Each row is a point on a tangle of strands that fork, close into loops and nearly touch. The rows are in no order.
In the rows, zero is written as 128.
Two points are linked if the straight distance between their rows is under 123. Some points are linked to none.
(1322): [111  88 127 114 139 138 107 152 160 118 130  86 126 138 128 148 122  95
 125 113 127 144 110 140 147 156 120 126]
(1293): [112 136 101 103 148 121 112 188 161 102 126 149 119 168 117 138 154 173
 125  90 105 123 119 144 140 127 155 127]
(785): [109 181 100  60 152 149 130 109 153 115 141 102 178 168 126 152 147 116
 145 112 183 152 120 152 125 132 107 111]
(1547): [141 117 172 138 106 144 156 120 160 138 162 139 117 118 131 124  78 133
 156  86 166  92 139 134  90 105 110 121]
(1584): [ 83  82 126 162 115  81 159 129 124 193 177 132 173 117 148 151 156 144
  76 114 106 138 135  90 140 124 121 146]
(966): [ 84 151  93 123 177 160 123  99 156 120 131 106 146 153 117 150 163 148
 111 152 125 181 127 107 159 164 155 111]
(355): [193 181  90 130 124 131 125  95  80 106  97 135 151 121 134 118 142 105
 135 188 129 167 139 122 103 127 138  75]
(1382): [120 107 156 181 124 131 121 152  85 109 118 177 126 102 149  94 127 107
 155 108 114  81  89 135 147 124 117 180]
(1562): [119  77 159 107 133 111 116 151 121 115 123 116  85 130 117 129  81 141
 125  59 137 154 128 103 119 104  92 158]
(2136): [142 132 180 108 107 121  85 101  81 134 111  85  90 141 171  72 140  56
 136 150 163  84 131 118 143 110  81 167]
(1098): [142 108 179 121 116 145 155 121 145  93 125 117  63 111 107  90  94 131
 154 104 170  97 117 134  76 123 118 141]
(481): [153 129 163 136 118 161 116 107 197 125  83  85  91 147  96 128 110 111
 186 144 140 141 147 160 128 122  91 100]
(383): [181 126  94 134 103 120 140 150 133 133 147 138 118 146 124 106 125 133
 177 113 164 121 115 120 138 147 138 119]
(1238): [ 80 201 131  68 172  96 145 118 140  67 136 156 126 122 122  99 118 149
 111 109 140  85 125 151  76 101 169  83]
(542): [137  97 155 173  92 106 171  97 135 202 168 137 170 118 152 158 129 140
 111 129 121 151 148  91 118 105  94 145]
(419): [159 124 183 113 135 109 158 100 109 128 138 122  54 112 101 102  79  99
 136 112 194  92 142 123  57  75  98 134]
(239): [196 130 123 110 128  76 183 117  84  79 137 147  95 115  95 136 107 172
 141 129 127 107 132 136  58 104 148 112]
(693): [169 150 126  86 124 139 129 115 184 118  97 119 120 148  86 191  94 153
 148  89 130 174 163 148 115  93  68 133]
(1775): [147 135 139  94 110 120 127 115 100 171 145 148 167  90 172 134  76  56
 132 100 216 111 133 106 132 110  52 124]
(212): [ 87 167  79 180 146 147  95 141 147 187  96 112 136 157 132 113 164 160
 139 162  93 112 133 138 194 119 188 114]
(1003): [144 117 161 107 115 119 148 134 174 100 145 140 100 144  95 159  59 163
 120  82 154  99 157 161  77 112 109 123]
(1618): [163  57 145 123  92 127 133 169 151 203 142 123  95 114  86 181  95 111
 119  94 140 149 155 116 146 127  69 162]
(1204): [134 108 177 184 108 127 145 128  68 131 175 189 126  95 159 101 147 129
 116 107 130  68  95 100 113 135 114 175]
(262): [100 120 118 174 150 125 126 151 149 123 122 139  99 137 113  91 114 196
 139 101  92 131 136 124 100 109 173 126]
(738): [185 135 101 154  96  88 145 153  89 192 172 137 179 108 162 135 114  88
 125 124 175 158 129 101 124 125 106 117]
(1468): [135 144 130 133 152 169 112 144 114 108  81 177 150 133 144 130 144 126
 156 136 103 145 128 111 139 135 119 105]
(2035): [147 115 139 147 139 143 103 177 127  83 126 164 142  99 120 149 102 179
 119 116  69 135 167 133  99 128 155 127]
(1947): [149  91 160  73 102 103 133 150  79 176 178 112  55 113 149 145 132  92
  89 108 189  96 123  73 162 124  77 179]
(604): [215 138 134 102 116 102 176 104 126 104 114 142  91 123  92 138  74 138
 154 134 141 125 141 129  56  80 117  79]
(1979): [125 108 125 117 113 131 105 201 189  98 115 143 102 176 113 136  98 209
 115 102 109 120 158 171 142 135 140 158]
(1817): [173 153 155 137 119 138 147 110 169  96  85  87  88 149  94 107 140 182
 161 152  76 121 149 148 101  98 161 108]
(2068): [170 137 165  90 119 109 166 152 164  87 116 148  88 112  97 136  72 164
 156 112 115  45 160 167  86  91 115 100]
(1010): [114 190 143 121 156  99 132  95  42  63  93 172 110 134 164  64 158 122
 118 150 122  92 110 105  74  97 169 127]
(2157): [ 73 113 148 183 144 136  88 146  80 154 124 184 145  89 182  81 129  78
 115 121 117 115  97 116 133 140 134 163]
(1413): [165 168 127  96 114 120 142  99 118 119 120 114  83 156 106 154 113 105
 150 102 184 126 121 142 104  97  83 127]
(1063): [173 201 161  70 143  94 175 101 132  64  86  97  83 109  91 138 115 138
 156 105 137 117 123 168  86  90 129 105]
(1223): [ 89 226  83 118 162 119 132 131 163 130 115 115 151 188 112 136 173 158
 134 137 142 154 131 159 120  97 173  86]
(536): [108  73 107 187  97 167 130 108 189 203 113  91 148 152 116 123 163 139
 121 191  71 133 127 134 198 149 143 122]
(842): [100 124  96 169 125 126 102 122 109 117  84 120 101 157 123  97 171 111
 163 125 126 137  88 124 150 159 133 159]
(931): [131  69 124 172  98 120 121 134 103 149 123 113 109 138 127  83 153  88
 166 139 140 126 100 103 142 157 137 162]
(144): [123 194 120 118 104  94 104 132 118  85  93 112 142 154 160 105 139  44
 123 148 150 130 123 165 105 106 125 108]
(1366): [132  90 162  98 112 143 116 136 151 155 118 118 110 143 157 151 125 107
 146 119 158  79 125 110 201 135  82 151]
(903): [180  91 143 137 115 129 148 100 101 144 166 107  87  90 114 151 106 110
 125 123 160 167 154  99  88 114  97 140]
(724): [150  76 166 139 109 133 133 158 132 100 186 158  85 116 122 129  90 196
 112  93 138  96 170 127 121 164 130 177]
(222): [ 85 203 141 112 129 122 124 127  71  86  95 159 106 163 157  97 183 138
 119 158 150  99 128 109 126 109 150 112]
(708): [166 121 106 146  81 113 138 123 110 221 172 119 198  67 162 142 124  74
 116 164 150 164 140 105 155 115  91  96]
(1409): [163 177 130 132 104 138 110 101 126 120  64  81 130 149 140 100 141 109
 175 172 131 122 135 145 134 119 125 108]
(138): [124 107 171 125 115 129 124 134 124 121 201  99 107 109 150 105 126 126
  98 105 131 107 115 115 102 127 154 149]
(1178): [130  94 120 149 113 126 131 189 169 120 164 171 157 115 107 165 110 137
  94  67  98 139 130 179 128 129 130 143]
(23): [190 155 159  86 138 104 135 126 147  64  89 116  50 121  83 140  86 143
 157 115 109  77 139 180 102  95 121 135]
(1767): [104  88 102 147 138 154  91 140 122 179 126 125 149 107 144 124 145 116
 145 179 114 105 118 104 217 191 145 122]
(1237): [121 114 151  89 139 148 137 130 151 109 195 116 114 103 133 161 109 127
  80  81 176 128 138 110 113 145 126 144]
(456): [188 117 136 175  82  89 140 136 102 177 159 112 143 120 138 142 133 100
 121 118  91 163 138 120  92  70 148 130]
(484): [128 142 151 132 119  76 176 140  98 120 130 175 140 117 137 104 110 108
 149  92 157 113 119 134  67  92 118 113]
(841): [190 184 123  93 129 150 133 137 155  65 113 111 115 157  97 177 145 155
 146 112 133 147 138 156  92 127 127  88]
(1313): [118 138 130 145 122 109 132 167 161 167 194 157 171 115 135 173 135 125
  90 104 116 137 135 159 100 106 154 127]
(1774): [143 182 124 141 145 157 118 126 168  92  60 113  96 131  87 117 159 205
 151 156  59 159 152 184 119 124 165 124]
(1455): [156 162  61 118 144 144 127 154 115  90 117 159 139 148 101 152 169 131
 158 139 131 171 120 140 116 147 166  98]
(1794): [116  61  85 175  97 145 121 115 140 221 115 111 162 110  98 147 121 167
  82 168  19 153 101 112 191 132 134 144]
(195): [122 170 106 147 183 130 138 115 121  47 117 157 102 118  83 114 101 171
 147 127 126 111 114 156  71 151 174  97]
(1023): [174 168 145  93 148  75 167 110 118  88  91 125 107 109 116  70  83 110
 196 135 154  80 115 144  88  80 148  79]
(1399): [183 124 135 131 113 131 168  98  59 136 123 160 131  95 163  92 103 115
 172 144 188 136 141  91  85  99  90 112]
(644): [ 58 134  98 172 173 133  90 149 118 138 105 165 132 123 137 126 140 121
 121 140 103 153 136 111 116 102 172 123]
(1987): [112 158  80 126 158  81 171 126 117  58 114 191 105 109  90  93 100 176
 149 150 100 103 136 154  57 134 212  69]
(173): [ 98 103 119 175 153 153 116 133 153 151 184 126 137 109 118 150 137 165
  72 146  97 162 162 117 120 164 180 138]
(38): [ 60  66 177 127 113 126 126 193 175 126 171 147 130 129 122 119 105 149
  90  76 131 106 117 148 132 128 117 166]
(2113): [107 173 145  99 142 159 100 109 122  71 136 121 128 140 144 123 152 105
 118 145 161 134 104 142 135 164 129 113]
(1977): [103 178  97 128 106 109  92  75  85 123 115 108 157 156 156  82 128  95
 124 169 199 119 133  89 152 177  91 127]
(1385): [134 134 173 100 144  98 156 115  28  77 144 181 106 113 161  45 134 125
 126 153 148  70 104 105  51  85 176 121]
(1714): [158 102 185 158 114 116 144 145 126  91 182 168 109 103 126 132  99 180
 106 107 136 103 163 111  55 116 150 137]
(760): [ 89 214  97  99 128 138 125 125 166 117 148 121 169 182 139 129 183 114
 128 143 153 114 131 172 132 142 143  95]
(1876): [137 106 165 107 105 122 108 122 103 141 135 118 128  85 176 149 138  61
 129 116 148 133 139 103 139 105  97 131]
(430): [125 112 154 163 133 137 114 111 100 122 116 124 109 110 148  60 139  94
 169 154 144 122 113 111 107 132 142 128]
(2084): [103 189 133 103 167 156 119 123 126  66 152 138 107 127 142 106 122 102
 110 112 151  82 101 162  99 127 163 107]
(1571): [ 96 113  89 131 142 140 125 126 190 155 111  96 136 170 106 153 168 163
  85 165  75 130 136 194 205 170 127 148]
(1427): [159 145 119  99 150 117 139 116 101 140 100 104 151 132 159 126 115 126
 148 121 135 185 139  71 102  85 115  97]
(627): [108 138 138 138 140 196 127 117 209  96  89 104 114 159 100 141 164 204
 132 170  94 152 151 165 187 172 121 128]
(566): [ 84 136 135 154 119 130 121 132 108 140 141 169 167 128 181 109 139  94
 113 119 143 112 127 103 124 126 125 124]
(559): [ 93 130 113 133 137 109 161 129 150 115 117 162 157 119 111 132  97 105
 148  75 141 139  94 158  83 106 113 120]
(1531): [132 162 109  62 147 128 145 127 162 139 158  96 145 150 129 142  99 134
 164  78 192 110 114 142 135 107 105 112]
(1688): [164  69 134 138 107 133 132 128 142 158 114 127 107 116  80 177  68 168
 130  89 100 169 168 112 133 116  56 177]
(2141): [ 89  91 130 116 123 146  89 167 136 121 102 122 121 146 146  99 150  75
 104 118 122  95  67 146 203 157 101 168]
(1214): [112  55 112  98 122 112 130 138 144 130 103 123 125 154 117 167 174 117
 112 166 109 122 100 119 207 184 112 151]
(1654): [153  71 149 170  89 137 125 143 142 196 159 120 160  94 125 111 115 180
 101 134  63 171 163  99 137 105 148 129]
(1590): [ 72 127 113 111 143 101  94 123 125 141 103  85 126 156 146 115 160  86
 125 150 135 101  84 141 207 173 100 164]
(241): [137 158 148 153 129 128 110 111 108  85  58 120 110 128 150  58 137 106
 197 157 114 106 121 136 105 124 151 105]
(94): [139  88 151  62 137 141 132 121 140 138 170  85  95 108 112 185  86 100
  89  84 172 136 158 105 147 136  81 158]
(264): [181 114  96 183  73 114 147 153 114 197 137 150 176 120 146 113 133 101
 134 120 124 147 124 120 101  96 127 101]
(1745): [154 104 180 121 121 113 114 111  82 130 123  83  77 112 164 120 131  97
 121 135 130 121 115  90 143 117 122 163]
(874): [158 138 154 136 139 105 130 134 147  70  70 107  69 147  97 124 132 178
 154 102 111 115 127 157 116 113 130 148]
(2025): [ 73 111  93 121 177 141 117 117 109 114 153 123 124 133 138 156 151 150
 100 118 127 162 115  98 131 167 147 142]
(1623): [176 106 117 103  91 139 145 142 152 193 151 121 170 127 126 177 114 109
 135 119 160 133 129 136 157 104 102 109]
(1334): [121  85 119 114 121 117 122 101 111 157 161 112 131 110 149 136 141  82
  99 157 154 112 100  94 184 209  98 145]
(1441): [154 112 112 129 120 144 132 142 130 116  75 139 126 164 117 143 177 145
 138 141 100 167 124 129 152 129 106 137]
(1144): [120 158 119 162 163 166  84 165 138  89 105 171 141 113 141 152 132 151
 113 128  45 123 148 168 129 121 165 114]
(345): [ 97  80 189 156 131 174 109 142 131  58 119 149  70 122 128  86 139 151
 125 142 116 113 124 121  97 140 155 165]
(203): [101 166  95 150 127 121 116 117 156 136 161  98 160 159 147 124 146  80
 111 136 154 114 109 152 132 145 151 115]
(1212): [ 36 140 135 118 141 129  98  96  95 127 116 155 149 122 166 123 171  66
  71 157 150 120 107 104 165 164 116 148]
(323): [150 137  90 143  99  84 137 128  83 139 137 125 141 139 172 112 123  77
 126 125 189 143 124 110 104 112 111 129]
(707): [ 94 134  65 143 117 175 118 127 159 185  92 111 167 155  82 137 139 169
 107 142  37 177 120 139 151 121 157 127]
(593): [174 135 133 138 112 110 157 100 141  85 102  97  68 135  66 113 128  99
 153 140 143 138 132 160  50 117 137 117]
(990): [ 86 154  91 151 157 137 126 111 146 173 103 103 160 167 103 135 157 153
 133 125  83 189 141 127 116  89 144 127]
(1954): [138 137 108 133 137 182 114 136 172 102 122 123 130 132 122 171 128 167
 129 127  86 105 138 161 160 133 109 140]
(1998): [152 168 134  94 137 154 147 110 154  64 109 131  93 157  76 148 134 219
 138 111 123 154 160 125 100 157 116 117]
(1206): [114 161  90 138 143 116 108 129 125 145 126  76 138 154 147 145 189 113
 109 187 116 173 127 108 152 150 157 104]
(93): [135 207 117  70 132 112 130  94  96  88  99  93  79 162 112 106 111  72
 135  97 200 114  91 149 124 115  77 136]
(1225): [126  89 134 125  94 133 133 124 140 166  99 131 132 154 134 155 157 105
 145 151 121 138 124 112 182 143  80 146]
(810): [ 96 165 164  92 120 153 112 138 139  85  80  94 102 169 144 103 174 113
 143 141 166 114 106 132 170 146 113 133]
(1274): [ 80  82 158 122 151 112 125 135 117 149 160 138 151 109 165 163 157 148
  60 119 104 109 117  90 168 143 132 169]
(98): [143 192 156  65 139 113 132 108  97  88 104 121 119 121 127  84  83  70
 144  85 165  89  88 147 102  82 100 103]
(418): [144 148 134 111 124 111 168 120 155  48  76 138  94 135  45 117 117 146
 176 140 128 147 133 156  71 134 151  92]
(1670): [110 118 135  94 158 189  94 144 159 109 110 129 133 134 144 166 141 128
 110 139 108  98 127 164 210 156  95 151]
(1892): [158 186  78 163 124  91 154 112 111 148 122 143 171 137 145  95 109 112
 165 140 151  98 116 146  90 113 161  81]
(1377): [111  84 145 159 124 147  87 147 148 127 183 121 120 110 112 122  85 209
  89 126  84 151 172 118 123 174 165 159]
(1629): [ 70 147  77 128 165 148 111 137 147 146 110 149 170 134 134 159 132 145
 111 141  84 172 156 141 134  93 166 100]
(1713): [126  75  98 104 111  92 146 127 139 189 178 110 170 141 117 192 151 144
  79 124  99 166 124  97 160 150 129 131]
(743): [ 89 112 125 186 160 129 110 143  93 106  89 189 112 118 137 110 153 133
 140 165 102 135 135 128  77 103 184  97]
(122): [138  75 144  86 105  96 135 143  98 184 192 104 121  86 153 148 138  93
 100 120 162  98 113  75 182 165 104 162]
(1993): [121  87 169  86 113 171 115 159 135 101 123 140  88 122 142 114 110  93
 144 111 163  74 109 124 150 137  99 145]
(1339): [146  91 119 118 134 156 121 112 138 141 131 108 132 113 108 162 112 155
 103 111  96 208 148  94 130 145 119 136]
(995): [119  69 145 107 134 140 106 147 136 133 100 111  74 128  93 162  89 145
 132  88 111 146 128 132 163 121  68 195]
(328): [162 122 115 127 118 156 139 140 155  78 118 125  99 135  80 128 124 209
 150 143 103 161 176 107  80 165 171  98]
(407): [188 170 134  99 102 121 111 117  89  78 132  89  73 142 124 115 155  87
 144 159 182 152 137 125 106 149 124 107]
(2101): [145 197 125 112 120  97 131 140 127  49  87 127 107 144 128 125 154  95
 140 160 116 130 120 185  98 106 155  87]
(1227): [156 132 144 159 122  77 138 139  64 132 161 132 134 108 165  65 151 127
 147 132 136 104 116 105  60 101 188 122]
(1836): [117 170 135 110 154  89 160 123 126  97 114 164 138 137 159 119 131 132
 114 111 142 112 135 146  60  77 157  72]
(769): [ 93  89 157  94 144 107 122 160 137 133 173 118 113 129 160 152 146 126
  58 115 119  82  88 136 208 146 109 169]
(1302): [138 205 113 112 142 109 128  91  76  66  84 138 160 135 143  89 146  93
 146 178 182 143 143 116  89 126 121  75]
(1660): [176 154 131 100 135  63 191 121 104 102 124 144 135  82 141  83  77 122
 150 153 132  87 121 125  65  66 185  50]
(1913): [ 98  98  90  95 170 153 120 137 195 163 167 104 169 131 104 195 104 173
 119 119  91 132 130 154 189 162 123 146]
(1405): [156 139  91 106  92 146 110 144 134 171 138 114 199 137 141 146 129  76
 157 132 148 126 127 116 184 134 107 108]
(1414): [139 164  82 101 146 165 136  99 151 166 145  98 183 163 126 165 142 160
 136 146 133 184 148 112 150 132 134  92]
(526): [123  93 125 187 142 156  89 128  93 150 104 138 147  94 156 112 133 110
 138 171  83 134 137 102 166 146 142 135]
(1578): [ 62 145 130 123 147 120 109 148 125 151 141 128 150 133 161 107 119  79
 104  86 158  92  88 119 146 118 130 152]
(698): [164  78  95 152  92 130 145 149 136 126 141 169 106 145 109 152 125 138
 166  86 144 126 122 137 129 159  93 153]
(10): [ 70  78 109 115 161 128 131  80 129 167 142 129 158 117 134 162 138  95
  90 185 121  95 108 107 188 219 109 112]
(1689): [106 208 109 114 145 131 123  76 104 116  88 131 163 138 172 109 139  88
 101 163 176 146 146 108 136 143  94 108]
(268): [ 77  52  93 150 132 118 126 157 162 179 115 143 154 142 122 142 143 160
  94 142  69 145 115 134 177 171 133 144]
(1955): [153 180 109 136 141 141 152 106 123  68  93 150 108 142  72 105 150 152
 185 136 121 122 117 169  94 162 149 104]
(1946): [124  70 173 153 120 133 128 144 156 163 170 130 132  75 123 153 105 132
 111 111 123 120 137 117 166 166 103 161]
(649): [153 186  82 155  94 119 106 100 116 156  76  69 152 160 135  84 145  84
 157 175 119 141 125 132 175 146 137 105]
(2138): [101 113 154 124 161 164 119 147 121  43  87 161  92 114 118 107 123 139
 152 118 107 128 115 154 122 148 115 144]
(1783): [ 54 165 146 108 149 165  65 123  84  99 129 118 138 116 182  98 153  57
  70 165 124  92 117 106 179 170 131 156]
(661): [150  44 105 110  88 105 167 135 139 220 156  94 158 107  93 160 124 139
 105 135  97 173 129  83 183 155 104 128]
(809): [206 133  98 123 100  76 212 120 123 119 103 139 143  84 100 118  81 123
 168 143 126 114 125 150  71  74 147  68]
(748): [ 88  87  92 136 153 137 126 149 182 175 188 108 156 127 108 181 106 197
  72 115  92 154 155 124 148 163 163 140]
(548): [ 52 141 129 157 182 134 107 138 112 116 119 165 113 158 142 146 166 139
  83 115 111 136 100 128 127 134 148 158]
(270): [158  94 157 154 105 119 163 114  93 165 127 148 147 108 164  90 133 149
 181 132 149 133 146  85  86  81 121 122]
(1410): [180 140 129 131 116 120 154  87  94  71 152 111  83 129 114 107 140  97
 153 143 180 132 123 139  60 128 131 112]
(1140): [ 88 130 160 173 137 123 124 122  85  93 142 163  88 133 148  72 149 116
 105 139 109  76  98 147  89 114 164 159]
(875): [126 162  74 121 157 101 129 167 131  82 127 170 114 119 112 111 136 134
 139 150 137 106 138 163  68 105 223  55]
(1609): [138 157 131  88 115 165 115 116 176 130 100  79 113 160  98 141 144  79
 166 141 185 134 130 161 155 131  64 122]
(1092): [139 133 145 121 155 159 120 100  95  62  88 156 113 108 131 135 119 126
 175 121 106 146 136 111  97 132 118 132]
(713): [ 89  63 181 158 132 127 128 142 108 157 179 144 126  69 138 112 116 102
  99  70 125  96  86 132 164 170 113 173]
(1164): [119 133 155  62 125 116 128 112 102 174 148 117 146  85 174 151 104  64
  75 107 170 130 120  93 168 115  58 135]
(2088): [145  83 139 156 102 145 121 174 159 128 137 179 150 112 109 145  66 203
 121  98  79 188 176 123 106 130 144 131]
(616): [ 93 156 106  89 129 104 108  83  91 140  88 106 141 151 152 103 158  64
 120 143 173  99 107 113 192 172  78 146]
(1546): [ 76  91 164 133 113 144 121 173 203 108 156 137 136 171 112 156 105 185
 102  99 111 126 162 178 149 143 124 152]
(2079): [105 141  71 107 153 168 123 108 192 165 138  70 185 157 100 160 118 192
 146 114 111 149 120 137 171 133 141 126]
(1567): [175 107 134 108 100 132 155 118 125 221 164 136 183  85 148 183 109  98
 132 116 163 155 153  88 157 118  62 127]
(2091): [178 144 119 115 130 163 117 124 151 121 122 139 148 140 116 187  98 185
 133 102  96 145 155 138 145  93 105 147]
(219): [171 116 133 156  96 111 134 140 126 146 185 135 159 102 144 170 122 138
  76 111 108 177 140 131  90 120 138 123]
(1195): [174 177  79 127 130 136 155 109 104  92  78 159 131 134  88 116 153 143
 177 168 108 163 136 129  82 128 143  92]
(870): [160  92 106 126  98 111 116 108  79 178 153  82 134 103 148 127 134  75
 126 175 144 159  98  84 141 164 100 135]
(298): [148 149 155  64 153 177 116 109 164 116 115 102 107 131  94 187 107 110
 149 118 165 161 153 163 144 111  73 110]
(132): [143  81 160 148 103 112 145 137 122 160 190 145 128  99 118 150  79 205
 125  74 140 126 156  84 115 139 115 174]
(1330): [145  92 172 130 121 129 136 117 105 154 178 110  79  69 113  97  91  75
 127 120 196 124 133 101  85 112  93 145]
(1329): [166 209 163  62 137  91 139 132 121  70  92  97 104 158 133 136 150 112
 137 121 144 105 128 169 110  86 120 100]
(302): [152  89 149 163 117 170 121 144 164 136 159 123 147 100 129 180  93 166
 121 107  92  99 162 156 168 158 114 159]
(454): [132 122 130 153 114  94 163 134 141 164 200 151 161 137 121 165  78 204
  86  68 134 138 160 120 113 126 133 151]
(1805): [120 108 147 152 142 137 123 140 158 115 147  86 102 143 129 116 129 157
 123 125 112 126 124 128 118 139 151 140]
(1367): [ 76 152 134 138 178 138 130 124 151 119 103 136 123 126 131  92 117 171
 157 134 113 108 131 137  95 102 174  88]
(1048): [115  90 137 168 118 146 130  98 175 150 114 107 115 151 134 146 180 136
 104 171  72 105 127 156 198 150 125 155]
(1171): [129  87 134 168 132 127 140 161 100 172 146 169 159  93 151  94 128 153
 163 134 125 155 148  77 111 112 159 110]
(782): [156 116 111 153 121 160 109 124  87 143  99 162 157  97 154 143 118 130
 153 122 104 149 133 106 158 117 103 144]
(368): [153 106 130 175  95 138 158 134 152 151 172 147 144 141  90 148  80 218
 109  96 105 165 180 123  71 126 139 132]
(952): [155  52 102 124  81 109 145 142 159 234 134  97 128 113  83 173 108 104
 130 113 112 140 119 120 190 133  78 160]
(1994): [146 157 113 103 134 115 142  97 116 156 110  85 121 153 131 147 141 101
 135 115 165 163 130 104 143 110  89 123]
(1170): [ 85  83 141  59 149 160  92 167 159  98 128 132 121 112 129 171 133 145
 112 109 132 109 118 119 201 167 112 154]
(1359): [ 70 135 105 126 167 120 108 120 158 137 117  75 131 152 118 149 180 116
  83 163  99 132  90 154 199 172 140 152]
(900): [141 152  75 149  91 166  89 129 144 173 118 124 211 135 128 132 132  87
 139 162 105 132 124 156 185 119 138 100]
(482): [179  98 172 141 114 111 148 123  91  78 136 156  87 109 106 106 101 191
 159 129 119  83 160 124  63 111 162 145]
(386): [ 93 199 113 138 174 132 125  90 135 124  91 109 150 150 136 106 147 148
 140 147 143 147 142 128 103 107 167  82]
(1800): [114 110 101 142 126  95 113 119 116 189 125 102 161 152 152 105 170  94
 116 161 110 138 114  99 171 135 146 128]
(640): [178 111 120 131 113 103 148  90  64 148 159 109 105 118 139 123 135  76
 115 158 183 146 118 110 109 135  92 147]
(710): [200 156 130 110 102 138 115 128 128  97 126 135 114 155 112 188 127 109
 138 116 147 119 134 161 133 122  96 124]
(884): [117 113 161 168 141 107 136 126 125  67  94 180 104 111 102 102 137 159
 144 163  68 132 151 152  54 106 186 116]
(1352): [ 77 170 152 111 150 138  92 150 104 100  81 128 111 157 165  64 181 116
 136 154 138 126 109 107 155 118 151 129]
(1566): [113  65 126  77 131 127 108 136 154 137 142  90 112 107  83 184 106  79
 105 121 140 142 110 128 162 163  76 152]
(1804): [ 96 158  72 152 159 134 109 159 151 145 104 129 129 170 129 124 157 188
 157 109  93 122 103 151 162 100 170 112]
(571): [120 115  91 168 117 118 142 120 131 146 129 151 142 138 117 156 123 117
 135  89 130 142  91 132 111 137 103 161]
(1875): [143 110 133 114 151 116 146 128 119 133 122 141 133 129 134 138  99 164
 149  79 122 159 129  92 105  84 113 122]
(1752): [ 91 136 150 171 148 113 134 128 108  57 124 175  77 141 116 110 164 167
 106 130  91  97 128 163  62 130 169 147]
(1907): [ 72 110 176 116 114 136 109 143 100 138 187 129 129  97 179  98 132  64
  90  97 138  75  76 118 165 134 116 179]
(1602): [ 38 122  88 133 140 118 104 104 129 163 146 145 182 111 156 139 156  65
  86 188 124 109 112 128 192 187 129 118]
(426): [133 109 177 140 122  79 140 124  58  97 166 165  97 115 140  49 118 101
 144 106 155  81 110 118  50  97 163 153]
(1953): [114  99  91 169  89 153 126  89 146 243 125  81 181 133 127 121 147 136
  89 199  53 135 114 104 176 143 137 130]
(2049): [128 111 157 174 123 101 137 178 109 136 182 167 147  76 141 122 110 147
 118  58 103 125 121 121 122 125 156 150]
(1604): [118  86 125 173 105 133 131 146 115 217 151 128 180  88 156 104 147 134
 127 160  78 169 145  76 135 102 168 114]
(2109): [103 185  94 126 135 124 112 108 103 119 174 117 161 145 154  87 141  53
  91 153 192 121 111 140  98 149 137 103]
(1887): [120 187 114 143 129  98 132 113 106 102  93 132 138 118 132  66  95  91
 177 136 155  92 116 150  93 115 151  90]
(1902): [151 142 134  98 105 140 122 105  81 104 117 164 126 114 161 110 103  72
 152 133 213 113 141 100 117 111  74 109]
(311): [103 177 112 145 170 160  60 161 145  84 123 125 143 120 139 135 133 106
 124 151  95 128 132 176 137 124 191 110]
(1564): [137 162 168 114 124 118 111 101 107  96 106  92 100 133 155  77 117  74
 135 110 149  74 102 139 114  85 103 145]
(610): [107  79  96 146 117 167 136 123 185 217 131 129 173 129  85 141 122 206
  81 135  31 167 137 109 168 126 159 140]
(429): [ 89 135  83 182 122 127 123 129 117 233 107 123 137 156 139 112 172 152
 131 155  90 141 121  92 159 126 172 125]
(984): [106 160 130  93 149 168 126 123 192  79 106 106 133 168  88 143 150 205
 136 117 128 159 164 160 142 154 121 137]

A fork is a point with three links, a tip a point with one. Leave the first point through the second and follow the links. Name the first fork or tip that comes.
(1204); (1382) => (1954)
(644); (1629) => (1590)
(482); (1714) => (311)
(1359); (1571) => (644)

How many points has the smallest loop of links through each point below? Write 0 if it is on no loop.
(526) => 0
(1805) => 6
(2068) => 0
(2025) => 0

A piece is two or more points that can be reached from each other along the links. Count, over all rows, the pieces, the separate loops (a circle has one, a figure eight two, a Y none), the forks (points with three links) and the tips (points with one).
pieces => 8
loops => 1
forks => 19
tips => 33
